A landscape with many valleys, sampled at points; each row gives a point and its height.
From any point a ball rolls to the lowest of the 5 points nearest to it. It stops when none of these is lower. Distance is the straight distance between rows; heights are no part of it.
Kis: 31,-15,-9,-27,12,-16,-15,-27  height 453
feme: 4,-17,5,-12,0,-8,12,10  height 448
tinan: 13,-2,-9,-32,18,6,-40,-18  height 581
mudif: 13,-14,1,-24,-5,-18,0,-20  height 597
Disuf: 0,-15,-7,-19,1,-2,-8,-10  height 443
zaner: -19,11,-15,5,2,11,-27,-28  height 285
gulem: -15,-1,-7,-5,-6,7,-14,-9  height 607
Fomip: 34,-18,-16,-20,19,-17,-15,-20  height 449
farez: -3,11,17,9,-3,12,21,20  height 439
Gobe: 40,-31,-22,-8,27,-22,-13,-12  height 537
sodu: -1,-11,13,-8,-3,5,12,23  height 264
tesav: -12,-1,11,6,-9,10,14,13  height 281
pim: -8,0,-6,-8,-11,-5,-6,-23  height 454
gep: -7,38,10,43,-5,2,18,19  height 703
moze: -16,-13,-6,-7,0,8,-10,7  height 708
kal: 8,-16,10,-10,-5,-3,15,3  height 681
Zuzef: -8,11,9,20,-14,-4,19,-3  height 757
momeb: -21,25,-12,43,-4,0,5,10  height 644
leda: 26,-14,18,-7,8,-12,25,27  height 37
Fana: -11,29,-16,57,1,-15,8,18  height 762
Duge: 0,-5,19,-2,7,7,19,31  height 318
tubi: -17,9,-10,19,-10,0,-7,-12  height 475
repag: 12,-11,17,-9,-9,-9,17,1  height 892
fenek: -17,13,8,22,-11,3,18,10  height 496
Zeli: -12,7,-9,2,-8,2,-12,-29  height 354
zali: 9,-3,-3,-22,-1,3,-25,-30  height 265
zumut: -21,20,-11,38,-6,-4,4,0  height 543
Ruv: -20,13,5,20,-9,11,9,14  height 370
nad: -14,-4,5,-1,0,10,8,22  height 45
mif: -19,23,-21,20,0,4,-23,-25  height 353
Fasi: -11,-2,5,4,-7,4,5,6  height 403
Gerif: -25,13,-11,26,-4,4,1,-3  height 385
guri: -24,7,2,17,-8,6,0,4  height 88
mer: 43,-4,-8,-35,21,-13,-25,-31  height 519
vif: -4,7,-15,-17,3,12,-29,-22  height 102
loten: -4,-3,14,0,2,13,14,24  height 216
Lefi: 16,-24,-19,-25,23,3,-26,-6  height 447
kefa: -21,26,1,43,-6,10,12,22  height 632
gez: -3,33,16,27,-6,4,30,12  height 736
bote: 19,5,-5,-30,6,5,-30,-26  height 329
Lemaz: -8,-12,2,-10,-10,-2,-2,-7  height 647
luta: 1,-5,-13,-20,5,8,-24,-19  height 287
bet: -29,1,-10,16,-5,9,-11,-6  height 404
denug: -19,19,5,35,-5,9,11,25  height 554
piruv: 22,-28,-6,-15,17,-16,1,10  height 504
zupoz: 3,-22,3,-15,0,-6,0,7  height 552
susa: 24,-23,-4,-8,7,-21,13,3  height 842
bes: 3,-3,-1,-12,-9,-11,-2,-26  height 593
geba: -3,8,19,6,-5,7,19,19  height 435
Konas: -7,-5,7,-9,-9,-1,9,1  height 699
fode: -18,11,-5,16,-15,-1,2,-16  height 557
nik: -9,-15,-13,-15,1,8,-25,-6  height 521
veva: 12,-20,-7,-23,-2,-10,-7,-12  height 424
vere: 4,7,27,4,-12,1,24,11  height 639
Sapu: -9,15,14,12,2,22,19,28  height 505
nuzaf: 10,-16,-16,-25,11,-5,-19,-8  height 123
vilaz: -21,5,16,13,0,17,11,32  height 360
luk: -6,-2,10,1,-19,-7,13,-13  height 907
dotum: 36,-30,-14,-11,20,-29,-5,-10  height 541
nuf: 21,-14,-12,-30,11,-8,-21,-12  height 319
roba: -13,-10,-8,-4,0,6,-9,1  height 659
bolif: -9,23,17,26,-8,4,21,16  height 657
rapu: 19,-25,-11,-20,14,-12,-5,2  height 416
rupi: 18,-3,-14,-33,20,9,-44,-8  height 680
ped: -6,16,4,29,-9,-2,18,1  height 742
mef: -7,-2,-18,-16,3,13,-26,-16  height 270
der: 33,-7,-9,-30,9,-8,-20,-28  height 434
gav: 12,6,28,-7,1,3,28,26  height 506
Dilib: -5,18,26,11,-2,19,25,28  height 498
Lik: 17,-1,25,-3,-5,-2,22,21  height 685
Moru: -4,37,8,48,-4,-3,23,14  height 750

Two balls start at each pair of points below. Name the first point that both come to, or write -.
nik, pim | vif
kal, farez | nad
luk, feme | nad
tinan, Zeli | vif
repag, moze | nad
piruv, Kis | nuzaf
